A landscape with many valleys, sampled at points; each row gives a point and its height.
From any point a ball rolls to the lowest of the 2 points nearest to it. It stops when none of these is lower. Distance is the straight distance between rows; heights are no part of it.
linil h=473: [ 84 129 111 180 111 139 128 162 151 146 167 130 126  92  76  77 129 145
  93 136 139 128 122 134 170 158 149 119 124 121  83 102 117 159 121 123
 117 146 161  82 147  96 131 128 130  80 106 102 112 142  59 125]
Zode h=308: [145 136 161 142 129 148 105 163 112 163 139 107 163  95  81 133 163 145
 135  72 110 200 155 129 159  74 123 109 170 149 109 166 103 153 111 177
 131 159 154 146 184  88  83 118 146 133 158 146  94  81 101 123]
Vege h=431: [ 84 119 158 188 101 126 131 104 159 144  85 104 112  76 154 127 152 126
  71 150 138 104  96 135 140 125  96 122  37 126 160  97 162 141 162 125
 134 120 174  81  93 165 197  89 140 129 116 121 121 166 138 165]
toguk h=653: [120 124 119 151 119 196 157 162 134 148  65 161 159 124 140 111 130 119
 122 135 144 101  72 133  89 131 118 200 109  87 119 123 195 113 141 105
 105 181 129  82 146  81 157 134 155  98 115 130 148 135 108 124]
soli h=248: [170  79 149 126 136  67  67 188 127  85  99 104 199 117 103  62 135  93
 134 161 155 208 156  89 201 119 112 108 153 140 120 150  70 167 178 169
 115 158 123 140 136 130 171 108 111 107 127  86 107 103 160 103]
Zabar h=378: [139 124 165 105 156 121 154 128 123 155 182 184 190 143 114 147  85 147
 129 108 138 148 160 102 120  98 146 124 159 136 131 121 148 165  84 169
 159 141 112 134 143  94  95 155 116 136 123 174 123  59  85 137]
Dufa h=234: [165 128 144 113 149 127 102 128 120 138  69  70 115 112 102 149 199 146
 133  94 102 157 103 202 133  69 114 149 147 159 181 141 137 102 166 158
 114  96 134 133 141 147 149 130 136 169 156 135 145 123 167 125]
zusos h=406: [ 94 139 127 136 155  84 165 128 126 107 209 153 153 156  95  98 121 154
 114 172 147 123 155  52 176 197 149  66 132 118 102 154 112 193  90 135
 117 108 112 145 111 105 115 106 121 113 109 120 140 111  74 142]
zegu h=157: [154 101 150  86 170 131 111 131 158 162 108  95 147 135 101  67 177 144
 132 111  85 107 111 125 112 128 158 115 185 105 127  92 119 153 129 139
 133  95  61  91 137  93 134 116 140 151 126 163 131 123  90 126]
vifo h=314: [140 132 127 160  96 117  79 115 128 146 116  94  92 112  98 150 113 116
  97 110 164 149 149 177 108  96 114 127  94  97 118 122 111 140 147 133
 137 135 184 139 138 177 172 133 138 140 110 102 146 129 143 137]
mufu h=454: [120 109 163 131 144 120 192 201  73 108 182 199 208 103 106 135  95 171
  77 172 144 152 140  68 213 136  99 125 150 122 101  86 124 129 119 167
 101 166 143 149 148 101  91 141 117  42 112  71 112 119  95 127]
Tuze h=430: [ 76 142 118 104 107 143 199 133  97 118 210 217  95 180  99 168  69 157
 178 136 168 140 104 119  75 146 151 118 137 115 123 161  81 147  53  97
  87 148 126 152 131  74  37 181  83  66  95 149  98 107 132 153]
bug h=212: [142  96 151 105 181 130 125 156 154 149  86 107 210 154 108  78 142 129
 133  95  71 124 135  69 108 131 129 108 156 150 144  90 119 150 157 148
 130 117  33  70 133  81 151  76 147 131 117 201 109 106  83 139]
solu h=202: [130 112 144 118  77 185  95 177  96 139  86 127  86  71 110 150 130 125
 107 104 190 154 121 196 120  71 124 177 144  69 146 172 146 127 166 148
  82 164 183 171 149 104 154 158 123 125 147  79 107 177 139 117]
Pufaf h=646: [ 73 134 115 146 142 128 147 107 160 138 152  95  70 129 132 135 161 180
 132 122  87 100  96 126 118 149 181  81 109 118 112 112 173 148  84 124
 106  86 128 138 109 147 112 110 138 143 125 149 134 191 102 132]
mede h=307: [134 134 153 165 157 174 150 148 128 147 148  92 100 125  83 171 129 153
 148 115 146  88  90 178 127  91 182 138 113 107 131 101 176 151 106  86
  90 118 111 129 152 167 122 154 126 124 126 118 184 191 122 165]
roz h=644: [121 107 112 127 102 161 160 133 116 109 123 186 134 134 160  98 150 126
 167 134  99  97 131  86 148 180  87 169 176 131  99 159 128 112 103  83
 121 153 140 115 142  83  82 116 139 112 141 113  82 126 108 117]
ropa h=277: [166 153 136 161 143 146 130 117 121 112  85  98 150 161 110 169 111  98
 129 115 135 105 128 148 108 102 130 183 111 128 157 144 158 128 137 101
 145 144 103 103 145 176 174 151 133 145 137 126 187 104 132 152]
Labe h=154: [ 90  84 135 149 120 136 171 149 163 162 189 176 101 133 112 166 114 151
 145 115 131  52  79 152 114 129 147 152  36  91 117  94 148 140 141 103
 112  98 120 120 161 177 158 113 131 114  73 180 139 159 135 155]
doku h=625: [124 191 124 170  49 145 122 142 122 146 121 175 130 107 158  99 177 102
 129 122 130 119 130 100 136 140  62 163 167 136  99 149  88  84 108  85
 129 151 193  98 180  95  83 114 144 114 172 111  91  97 123 111]
vute h=368: [170 145 166 115 177  67 133 119 119  65 130 104 126 157 105 135 100 158
 139 181 148 160 128 129 160  83 150  87 168 124 121 152 114 226  96 118
  80 129 105 157 100  92 118 153  82  95 145  70 175 143 137 129]
Lolem h=561: [182 192  92 135 142 112  93 134 105 126 115  98 108 143 140 155 169 132
 138 109 132 152 108 134 144 103 154 128 156 141 147 124 130  37 121 120
 105  71 113 166 143 153  92 118 140 173 166 115 163 136 154  83]
pozos h=564: [102  61 136  43 108 136 161 135 118 150 177 165 111 146 122  92 140 157
 183 118 128 154 128 116 110 192 153 108 173  99 106 155  80 110 100 151
 141 122 119 186 125 127  96 170 103 142 113 159  94 118 124 101]
fiput h=579: [176 166 106  88 143 127 132 130 106 101 122 110  83 177 159 125 174 148
 195 113 103 156 112  99 153 145 163 113 172 145 149 136 104  58 112 121
  97  75  95 197 134 129  51  85 122 154 166 121 135 167 164  97]
Sime h=470: [ 89 123 106 109 136 117 178  88 136 115 168 173  84 209 116 183  96 168
 192 108  99 107 134  82 102 161 191 114  84 106 138 165 118 154  75 116
  98 108 107 168 122 116  86 102 100 127  96 187 121 141 115 173]
vulad h=114: [ 97  79  97 113 127 146 158 145 113 144 220 206 103 155  89 127  81 130
 154 146 154  64  73 131 103 170 154 136  48  81  85 101 110 139 125  83
 109 124 109 129 161 138 136 144 100  90  48 158 123 133 137 137]
bemud h=541: [175 189  95 152 100 147 119 149 106 131 131 145 122 138 150 149 139 106
 134 106 126  90 133 108 127 151 117 153 152 111 110 133 119  27 132 107
  98  85 135 129 154 153 109  90 156 150 145 144 155 120 115 103]
Pozag h=353: [139 174 101 159 117 106  77  90 114  95 116  92 109 123 155 115 109 108
 111 138 159 163 142 139  90 116  97  95  94 121  81 159 126 144 103  96
 134 155 180 146 117 125 130 125 145 136 138  89 155 110 131 114]
Dudi h=662: [121 113 104 102 121 161 175 104 112 103 117 183 122 182 144 141 108 125
 178 132 115 117 114 114  88 154 125 196 120 112 134 180 141 131  94  89
 127 162 117 137 126  76 108 148 118 104 115 146 103 106 131 126]
fal h=520: [136 158 109 142 131 122 130 142 151 132 146 155 154 110 168 134 149 112
 121  97 101  77 150  93 152 178 136 131 148 141 137  98 122  52 124 143
 123  76  77  91 123 188 136  69 168 165 154 163 135 130  92 130]
dobe h=237: [156 131 138 121 134 130  60 153 119 117  87  94 163  80 133  91 142  91
  91 153 151 124 144 132 176  90 143  89 193 155 150  82 120 132 182 157
 132 131 107 115  96 156 147 134 132 163 168  71 141 175 125 123]
Nezif h=489: [100 126 114  59 139  76 133  68 156 129 146 153 106 192 150 155 130 147
 161 139  93 118 153  50  91 182 166  75 107  94 151 164 104 161  83 134
 122  92  89 164  77  98 108 100 107 153 116 180 119 131 119 146]
Dovub h=313: [163 151 145 133 174  97 107  89 134  96  81 104 156 160 125 145 165 125
 145 134  94 137 141 121 139  77 128 124 142 172 175 158 134 185 125 128
 114 115  88 107 121  89 132  87 146 150 159 133 140  96 135 160]
busi h=63: [ 97 114 107 137  96 177 153 160 104 139 189 169  84 148  67 134 107 121
 166 138 172 101  90 151  83 153 138 141  86  85  85 177  94 163 110  70
  88 153 135 145 188 107 111 165 129  89  84 141 139 106 136 140]
falu h=605: [129 138 125 100 140 164 163  87 128 109 102 135 135  92 206 114 105  94
 146 162 119  84 129 124 127 143 101 131 122 154 132 113 172 106 139  97
 178 170 145 111  78  95  87 150 140 115 136 108 117 157 147 127]
Dezed h=404: [129 212 121 195 185  98  93 115 143 124 140  99 172 113 136 136 184 129
 103 138 123 130 138  75 177 111 167  63 151 171 136 126 147 166  76 139
  97  85  74 109 129 132 102  80 183 160 187 106 166 136  99 144]
fet h=476: [101 172 102 120  67 155 103 106 160 155  92 120  70  80 156  91 140 104
  92 120 159 111 117 175 122 149 123 180 132 117 142 124 108  57 122  93
 161 146 175  97  95 139 137 139 151 131 160  89 115 164 148 123]
fum h=280: [172 134 153 116 174  82 117 118 134 114  65  80 138 176  99 168 170 139
 162 106  75 159 107 158 139  68 120 149 166 166 187 164 149 175 159 174
  91  81  61 113 121 151 181 114 112 172 162 150 166 103 166 126]
lazi h=528: [118 140 132  99 147 138  91  77 147 178 113  69 100  59 129  73 182 120
 101 101 116 101 134 181 127 134 108 112 127 159 164  77  88  54 134 112
 186 108 153  91 111 137 100 112 182 167 142 137  96 132 150 155]
lem h=242: [149 135 110 119 145 125 143 118 130 111 117 133 136 179 128 151 110 114
 136 104  96  99 146 129  83 143 110 168 128 132 138 135 118 101 152 129
 131 108  93  95 139 138 165 122 137 146 105 186 141  69 124 120]
gire h=584: [141 126 143 120 153 183 140 108 122 120  79 109 134 104 167 134 168 132
 157 122  98  84 108 155 129 111 117 125 133 157 146 127 170 109 138 107
 134 140 122 126 119 114 105 116 164 146 148 118 140 168 131 148]
Duka h=369: [129 150 122 172 115 117 134 110 140 128 142 161 179 148 133 120  89 101
 110 137 139 142 149  81 124 133  96 134  73 155 123 119  95 142 131 111
 168 155 149 104 144 106 139 110 129  94  84 156 104  44 108 144]
Viz h=478: [151 170 152  78 154 100 153  82 148 133 158 123 115 131 157 106 122 152
 106 170 123 109 120 125 113 115 139  56 164 140 112  89 116 167  85 126
 146 111  99 119  74  45  62 141 118 101 149 123 133 145 119 130]
kof h=343: [147 119 143 143 171  52 111 104 132  85 117 103 146 158 119 123 111 130
 129 177 131 168 140  94 155 103 135 100 123 140 140 153 137 233 117 130
 121 114  95 128 106 123 168 123 102 137 133  98 150 107 134 138]
pizu h=345: [ 94  85  99 113  86 136  91 148 126 109 111 142  89  91 145  86 127 117
  78 143 143 107 145 124 174 155 122 148 113 110 138 132 114 103 177 141
 111 134 169 149  99 132 185 100 124 147 126  69  85 188 122 101]
faku h=629: [105  94 139 127 141 116 164 131 153 163 162 153 132 128 149 162 123 169
 131 104 101 122 130 118 125 131 170 112 121 116 126  99 180 135 103 164
 138  90 106 149 125 170 132 129 117 161 123 167 143 155  93 132]
gemas h=623: [110  95 120  95 143 173 165 117 121 149 150 159 126 114 165 120  93  95
 131 148 151  68 100 153  94 154 119 140  61 127 112  94 169 136 145  78
 162 176 143 113 109  96 119 155 131  84  91 127 111 157 166 139]
kigik h=443: [ 91 153 104 115 112 145  59  97 125 129  60  70  86  85 162 112 125  87
  82 112 137 126 146 154  80 131  80 135 108 132 146 143 129  70 160 119
 156 151 179 121  83 161 157 124 166 176 149 112 133 151 170 117]
bas h=405: [152 113 168 131 162 124 133 181 149 166 134 172 188 123  87 139  99 140
 121 134 124 161 125 123 143  66 137 135 166 105 124  95 148 165 133 195
 117 117 116 116 164 105 122 134 113 115  99 166 152  90  81 115]
retap h=167: [115  97 128 145 102 169 133 157 131 161  90 105 121 141  92 115 139 102
 122 108 135  92 113 149  87 153  95 171  57 103 126 137  92 114 193 100
 110 164 147  92 178 130 203 107 160 111  89 161 126 108 142 153]
lugam h=309: [122 147 112 173 108 143  80 146 148 149  92  85 200 138 110 114 111  92
  92  66 115 182 182  99 101 113  98 121 126 179 135 112  84  82 154 130
 170 163 119  80 128 137 158 104 149 124 125 187  90  70 125 126]
Sor h=347: [139 137 139 132 114 149 123 146  99 143 167 156 165 135  95 137 127 131
 146  84 125 162 166 103 117 123 122 155 196 133 112 157 106 115  83 133
 145 157 124 119 186 109  80 148 136 142 149 161  97  29  86 129]
Bakov h=344: [120 121 101 177 130 138 107 154 108 145 126 122 202 152  96 121  62  78
  90  98 136 161 179  68 114 148 105 159  68 146 130 108 114  86 162 121
 167 172 125 109 156 138 181 123 114 104  86 158 108  58 110 139]
Guki h=190: [178 117 113 123 105  68  42 169 114  93  90  97 182 120 101 102 120  94
 131 109 145 207 178 127 134  94  78 107 160 155 122 164  79 121 208 189
 114 147 149 136 132 149 170 108 118 142 138 128 120  73 172  92]
toso h=492: [137  78 135 166 166 149 155 154 106 116  98 152 157 135 117 180  92 144
 134 159 121 109  89 116 177 112 124 152  96  93 118 119 207 160 157 133
  94 117 106 161 133 158 163 127 106 113  89  85 175 196 113 138]
vilok h=472: [131 122 137 169 137 112 174 116 140 123 118 146 137 125 165 167  90 124
 102 181 130  94  86 118 159 117 126 137  79 132 144  70 201 140 152 121
 145  99 104 115  91 167 166 132  91 120 110 111 168 174 122 143]
Bod h=589: [135  95 153 118 138  98 176 115 140 149 101 122 131 143 135 203 118 147
 141  95  99 110 105 154 106  87 119 145 120 150 177 106 192 120 192 174
 148  77 119 128 100 203 164 127  91 162 115 189 158 131 160 141]
leke h=304: [130 107  85 127  93  73  96 105 144  65 109  90  62 172 135 113 101 111
 125 175 125 129 118 132 117 157 106 142  70  95 121 148  80 122 155 106
 138 101 133 143 109 198 201 126  92 138  96 119 135 126 177  99]
Sosom h=596: [143 185 107 126 100 142 151 114 114 101 141 116  45 151 168 124 150 141
 178 124 122 142 105 127 141 153 146 123 127 134 116 148  91  60 101  85
  98 106 161 184 138 126  45 106 118 110 151 113 120 172 159 110]
petib h=230: [139  66 153 119 119  94 132 105 131 142 175 112 103 115 105 132 103 117
 113 157 154  98 150 141 151 135 108 101  61 131 139  83  90 157 182 132
 185 103 156 139 128 170 170 129 111 128  75 133 111 126 154 174]
daruk h=393: [147 133 103  90 132 130  95 127 113 102 121 114 117 174 143 113  95 114
 146 121 131 179 145 114  86 144 174 118 188 119 107 147 136  94  81 141
 147 139 109 162  91 145 112 177  88 169 152 126 138 122 138  84]
liruk h=408: [106 152 157 184 139 128 102  78 156 137  60  70 138  91 163 125 160 127
  84 135 121 135 106 136  90  92  88  73  68 156 145  96 174 146 133 136
 137 119 158  64  88 134 153 100 151 141 119 152 131 127 141 151]
kufe h=484: [151 111 150  89 118 123 143 147 131 123 143 167 179 119 155 130 158 130
 148 102 113 136 171 117 170 147 142 151 209 158 152 129 127  93 121 167
 170 113  80 141 133 152  96 127 140 166 178 133 124 107 128 116]
tevu h=349: [ 85 107 133 175 125 106  96 106 132 185 116 100 126 128 115 162  99 124
  76  92 130 157 135 133  72 105  93 108  40 125 117 101 155 163 142 157
 157 137 175 116 119 175 192 134 130 153  89 153 119  92 131 137]
pufu h=377: [131 164 144 147 158  92 103 139 133 126 162  97 173 119 110  93 148 133
 112 143 139 151 164  65 171 142 157  39 167 135  94 144 128 203  90 148
 117 124 101 139 125 102  98 110 150 133 154 102 153 127  84 126]
nor h=421: [106 187  97 128 130 102 166 102 149 112 194 170 111 141 152 111 129 142
 138 162 120  86 132  62 163 203 138  77 151 135  93 139 114 143  61 103
 109 101 112 108  85  83  74  88 130 112 146 135 113 141  74 139]
raz h=694: [174 190 106 112 148 150 114 119  91 105 105 149 149 174 134 157 113 131
 155 115 123 138 122 105  94  79 146 158 226 122 130 160 164  94  75 115
 101 138  90 145 132  60  48 135 116 150 169 135 134 107 118 107]
rikib h=558: [125 137 138 128 142 160 121  96 118 167 114  98 143  96 150 121 191 131
 132  72  92 126 143 153 109 109 105 118 133 172 144 127 124  92 120 131
 155 138 159 119 150  94  81 106 176 157 154 160  95 107 131 140]
rivo h=310: [171 162 159 159 101 149 144 134 128 106 116 114 141 112 117 136 139 109
 123 143 161 115 134 172 168  99 125 175 136 140 152 133 110 136 137  82
 152 164 141 111 156 134 128 139 146  96 159  74 162 122 137 163]
reket h=116: [130  84 130 141  88 180 131 168 102 143 141 156 133 131  76 106 118 109
 158 136 152 120 119 136 120 131 102 163  87 110  99 160  78 150 159  95
 114 169 160 129 202  88 139 132 133  90  84 132 104  77 123 143]
sot h=638: [135 111 138 143 153 177 157 153  95 143 130 163 171 138 114 132  86 109
 123 155 159 102  97 130 110 102 120 161  79 113 111 107 194 169 130  90
 127 187 130 116 152  74 133 149 129  79  89 110 146 123 125 140]
pusa h=458: [153 129 146  98  87 150 167 160 117 132 160 200 154 101 151 148 108 132
 130 115 152 110 147 139 144 124 139 171 207 117 136  90 138  56 134 145
 163 129 118 119 128 129  73 163 114 118 149 138 106 127 111 120]
soret h=503: [115 125 117 102 157 125 146 109 155 127 114 138 158 116 188 135 175 119
 152  96  69 110 155 113 156 175 147 133 167 172 170 128 137  86 117 154
 149  90  44 121 105 185 126 107 171 172 177 144 126 153 139 127]
Losa h=451: [140 150 141 102 123  79 102  85 143 133 138 108 105 126 127  87 126 149
 105 169 135 161 114 158  96  88 103  56 137 125  80 108  83 205 115 139
 146 124 150 129 109  56  99 147 121 100 113 109 121 109 132 118]
Butuk h=664: [ 72 116 131 145 149 162 153  99 147 150 109  81  86 138 138 163 164 155
 138  78  87  92  99 155  70 150 142 140  59 116 140 136 172 122 101 110
 109 132 136 121 123 171 163 128 154 157 119 170 142 163 143 146]
Kura h=268: [129 108 123 127 122 162 152 154 144 134 170 118  85 121  93 114 112 151
 135 129 144  96 106 167 136 147 197 146 156 100 112  82 145 114  97  92
 120 119  97 114 138 154 121 166 113  98 126 106 140 188  91 142]
Romug h=429: [157 121 156 132 123 156 150 198 123 138 155 181 184  93 113 133 102 145
 106 148 142 122 132 116 168 101 128 134 185 104  99  79 143 120 132 163
 118 133 124 113 150  94  85 132 128  92 125 110 128 129  75 113]
pofup h=514: [118  46 155 148 134 162 177 186 111 137 170 171 140 108  70 187 115 161
 141 128 139 124 132 142 197 121 136 178  98  96 144 141 159 170 145 153
  93 132 128 171 190 149 152 126 117  95  99  99 138 168 110 149]
guzu h=375: [ 76 159 142 174 142  98 172 113 129 133 193 121 110 127  98 170  94 172
  89 131 147 151 145 156 122 102 148  88 105 145 104 125 170 216  74 131
 126 143 166 141 126 118 102 186 126  83 129  90 159 140 108 137]
baf h=266: [ 97  59 108  99 124  87 112  93 118 123 131 105  87 130 132 106 112 107
 109 189 109 112  98 107 129 165  92 101  41 115 127  96 113 147 176 123
 178 105 150 141 107 169 199 132  96 128  68 136  89 122 166 127]
rado h=502: [119 134 120 113 114 147 112 108 152 129 124 106  96  76 144  76 150  98
 119 134 126  94 157 146 169 171 113 140 141 165 150 120  89  87 134  95
 172 136 146  97 107 153 123 112 166 146 158  96  94 144 136 151]
luk h=135: [133  99 129  99  81 187 133 154 105 122 127 114  53 116 116 143 133 133
 173 110 145 164 114 192  93 120 133 173 134 102 130 180 123  97 126 125
 106 155 156 191 156 130 116 170 109 119 139 109 105 147 162 118]
nipu h=568: [124 124 141 113  81 128 161 119 154 154 106 145  92 124 142 188 138 136
 137  89 137  93 102 190  75  99 117 177  80 114 176 119 143  83 188 144
 136  99 160 126 124 180 154 129 121 128  97 199 142 130 182 139]
rige h=389: [136 147 116 127 145 115 104 101  91  81 159  91 118 154 135 134  87 141
 137 139 151 169 158 112 104 130 149  75 137 121  81 177 148 154  68 120
 120 153 147 185  92 125 101 162 110 149 147  95 149 136 126 113]
veku h=681: [ 99 126 112 107 184 146 136  81 139 136  92  84  96 173 119 157 187 174
 158  76  54 103 117 143  77 136 153 139 129 137 165 151 154 130  88 113
  89 106  81 119 119  96 135 103 154 168 142 168 121 142 119 154]
zod h=338: [162 172  93 158 117  53  69 117 154  66 110  94 105 149 161 128 129 102
 126 163 119 141 116 114 120 117 117 102 118 121 111 145 114 128 139 133
  93  72 114 134  99 182 177  93 129 154 138 119 167 127 159  94]
ruve h=548: [134 157 134  94 118 145 161  89 136 155 129 139  98 115 174 175 123 111
 169  78 120 126 139 184  96 112 125 169 108 147 166 144 130  68 131 125
 173 129 166 148 123 151  91 154 137 134 138 180 126 115 184 125]
mimig h=262: [162 113 128 138 112 130  87 172 113 100  69 137 138 103 113 144 108 104
 108 141 164 138 130 148 162  81 132 170 157  90 136 135 145 127 190 150
  85 141 153 127 131 142 180 138 105 126 122  74 155 163 123  97]
Koriv h=346: [109 141 150 170 137 147 152 167 130 162 199 143 110 105  82 192  90 158
 120 110 162 142 125 168 119  85 168 128 119 106 104 119 157 172  79 138
  98 129 153 142 173 146 109 166 126 104 119 124 163 136 102 136]
did h=264: [153 114 108 109 167 114 106 154 122 102  82 154 214 173 129 121 123 114
 136 130  86 126 148  55 131 159  98 127 184 145 134 136 156 141 170 175
 100 107  31 109 122 112 158  78 157 148 123 148 143  99 114 106]
vubi h=504: [126 163 147 101 162 132 144  69 138 157 137 101 113 121 162 136 133 151
 118 113 119 140 114 181  95  84 163 117 168 165 138  94 155 117  74 132
 176 129 113 121 104  90  56 184 124 129 162 133 127 143 141 129]
zasun h=194: [ 83  91 139  88  76 151 166 140 150 134 161 130  29 112 127 125 114 160
 141 130 142 162 110 196 115 133 167 137 123 130 139 113  97 125 115 135
 136 143 154 168 124 142 100 179  86  78 128 102  99 189 171 122]
Kesi h=612: [127 185 121 120  66 147 149 110 114 149 138 147  61  99 167 105 164 115
 153 137 133 101 119 143 138 147  78 142 137 137 105 154  81  70 114  64
 123 125 207 145 153 107  61 129 142 102 167 100 101 151 159 114]
Leme h=424: [146 187 158 186 158 115 118 135 129 131 142  94 160  80 126 152 210 149
 105 122 122 139 134 134 218  86 139  84 145 179 146 109 120 128 113 134
 109  97 132 133 157 140  88  89 176 135 181  88 155 154 110 145]
tor h=257: [168 140 122 137 136 140  60 157  98 121  71  69 185 127 109 116 124  91
 114  73 113 175 174 122 109  85  85 118 171 178 125 141 113  91 181 163
 142 176 138 109 141 125 135 117 142 154 160 155 116  73 135 109]
zus h=339: [160 139 156 145 140 107 140 128 115  71 142  66 105 123  93 136 118 147
 123 166 159 142 140 185 170  98 134 123 146 143 123 142 106 186 111  89
 115 153 138 145 132 138 123 176 115  73 151  37 169 155 143 140]
san h=677: [158 152 128 108 118 190 157 138  86  92 102 155 124 169 126 160  95 139
 184 126 139 132 103 131  95  88 123 187 179  97 121 180 175 125  86  86
  93 176 113 148 143  62  73 155 108 100 150 118 132 123 128 124]
pabak h=218: [152  88 108  92 149 143 120 150 140 121 127 125 134 143 105  71 125 125
 144 143 113 107 127 122 137 172 181 156 203 104 117 102 132 125 104 109
 141 125  56 103 119 140 145 162 111 146 131 111 124 138  88 114]
Fev h=394: [129 171 121 158 122 128 151 102 147 128 166 176 165 108 185 116 114  99
 123 147 123  97 159  59 156 168 100  90 110 161 106 113 116 119 104 115
 159 134 141  83 111 102  81  92 145 115 128 155  96  91  78 137]
kugaz h=174: [157 144 142 143 138 109  34 138 126 128  63  68 134  75 105 120 185 117
  98 109 144 154 125 184 171  57 127 121 172 146 166 116 109 113 177 154
 105 113 147 124 129 147 151 116 145 163 174  76 141 158 159 116]
kobis h=261: [121 120 156 150  92 172  91 169 115 151 119 107 128  64  93 128 152 138
 102  88 157 174 164 168 154  83 131 133 151 118 125 143 109 132 146 150
 113 171 191 140 169 102 117 132 149 117 146  92  92 145 109 135]
Muf h=367: [120 153  87 117 136  64  46 105 129  80 100  66 103 133 178 122 114  81
 112 132 119 165 153 115  91 136 111  84 128 163 131 157 130 113 126 146
 130 114  92 144  83 206 171 132 149 191 180 110 161 125 191  93]
Fonaz h=422: [106 116 120 107  92  93 138 111 150 105 141 143  89 115 150  70 144 149
 119 198 125 148 100 156 149 151 103 101 125 126  90 129  77 158 121 123
 121 128 152 127 104  78 137 137 103  88 120  76 102 132 124  95]
Kegi h=193: [111  97 161 149 104 151 155 130 134 170 184 144 113  96 116 157 126 123
 119  99 164  73 140 164 128 127 120 119  29 134 143 113 109 142 166 106
 154 141 171 126 161 159 141 105 160 111  96 152 127 147 148 191]
fim h=205: [107 100 101 128 120 127 149 100 126 112  94 121 122 170 134 121 124 100
 133 134  99 110 131 135  87 179  76 186  58 136 142 167  90 123 164 107
 142 151 132 100 147 114 197 126 133 114  90 156 115  74 152 121]
bal h=354: [143 114 116  73 150 109  95 124 109 118 129 131 175 164 136  68 123 104
 127 148 138 158 156  71  98 172 127  98 187 116 103 158 119 143  97 147
 151 153 100 144  94  93 120 150 113 167 139 123 119  87 126  86]
gefi h=379: [100 150 125 177 147  72  92  72 156 140  95  80 111 133 157 144 118 116
  73 144 104 149 120  94  77 128  96  77  70 128 128 103 152 167 120 138
 154  93 126  75  82 172 185 108 141 162 114 168 124  87 130 130]
Soni h=611: [141  94 144 116 137  88 140 155 149 173 138 147 150 125 121 156 109 138
 114 110 116  95 132 115 108 121 139 117 137 100 139  70 162  99 180 181
 145  64 102 109 117 193 165 123 110 171 100 196 151 120  99 128]
kova h=526: [147 158 135  94 148 160 166 101 130 142 115 134 118 149 168 168  92 132
 171  77 121 133 107 163  78  91 183 150 152 143 161  96 182  79  99 139
 168 132  88 130 117 143  65 174 101 133 141 178 138 146 144 134]
Gidud h=452: [100 165 115 112 107 143 181  94 118  97 147 175  55 202 130 156 102 153
 211 128 123 132 114  96 102 168 178 130 127 107 133 172  80 121  70  92
  78 130 127 164 128  77  25 113  78  87 113 152 103 152 141 165]
segi h=311: [158 107 118  74 147  92 106 165 116 140 115 158 206 155 121 102 115 113
 117 125 129 169 150  66 100 145 114 106 184 109 116 145 158 134 162 216
 133 118  90 143 103 127 153 136  96 165 117 161 155  73 120  62]
Sidep h=518: [ 74  58 108 101 111 131 154 122 115 161 166 200 144 105 150  98 136 123
 131 127 112 112 143 112 150 194 117 142  81 132 127 118 106  98 150 143
 158 139 160 139 147 116 139 135 115 109  79 139  59 105 115 124]
mer h=407: [100 123 147  86 133 126 168 122 117 164 220 206 130 147 118 157  96 168
 142 118 140 133 125 137  76 110 144  95 137 127 109 132 113 171  68 151
 126 135 122 152 137  67  47 169 110 106 107 175 108  87 120 140]
reg h=453: [113 109 128 141 104 108 142 106 139 123  70 131 115 108 152 132 111 104
  83 180 157  88  84 145 145 116 100 167  64 120 175  90 174 121 203 110
 157 117 146  98  84 165 207 127  95 115 104 102 135 168 164 145]
Naro h=497: [ 70  78 105 146 126 116 118 140 142 158 126 154 157 111 115  72 144 133
  87 146 107 165 122 109 149 164 139 147  88 127 123  98 126 140 138 146
 147 138 137 110 142 108 184 129 111  98  89 115  82 101  91 113]
fupo h=292: [182  67 126 150 133 113 105 176  98  61 124 126 185 140  93  87 126  96
 142 181 150 128 149  78 215 154 103 140 138 133 114 149  72 131 179 128
 109 143 119 135 148 136 165  92 121 112 105  79 114 120 141 130]
los h=403: [118 133 112 101 145 109  66 103 107 111  66  27  86 137 146 152 113 108
 108 111  98 139 127 152  64 101 102 103 124 132 136 130 162  97 162 141
 143 125 137 143  88 195 174 151 121 200 147 137 156 146 178  96]
bila h=387: [ 97  98 102 112 108 104 108 118 165  87 117  98  70 103 158  71 148 137
 118 181 107 138 104 126 163 172 127 100 112 128 110 134 129 143 126 126
 128 113 139 142  84 145 169 109 122 138 139  82 116 185 136  98]
Zop h=539: [ 85  71 110  75 125 105 161 126 115 139 187 182 146 131 143  69 131 130
 125 167 143 145 133  83 167 230 136 114 128 112 105 129  87  94 113 152
 161 122 136 165 100 135 132 153  93 121  98 116  87 118 131 106]
duzu h=447: [106 186 131 195 137 121 124 129 170 148 153 108 118  93  94 118 186 167
  98 123 122 134 112 151 171 116 152 106 133 127 110 121 112 154  83 124
  95 100 149  98 155 109 103 100 168 107 137 108 144 133  77 134]
Reveg h=302: [154 146 123 160  75 143  93 173 120  92  82 132 119  92 135 103 134 102
  96 150 178 103 129 142 183 113 109 166 135  81 114 153 106 110 190 104
  78 158 177 119 140 116 173  92 143 111 153  56 136 182 134 115]

For each start below, name the point where the ball stops.
Nezif -> Guki
san -> Zabar
bemud -> Zabar
Pufaf -> luk
rado -> busi
toso -> vifo
Viz -> luk
Zop -> pufu
vute -> busi

Call two points neighbours if one is among the 2 nearest of the other. Go from one point of each pair to the other, from neighbour to neighbour, staying as low as possible. Name the highest point that can't be avoided.
luk, zegu -> Kura
zegu, busi -> vute
luk, kugaz -> mimig
pufu, Guki -> nor
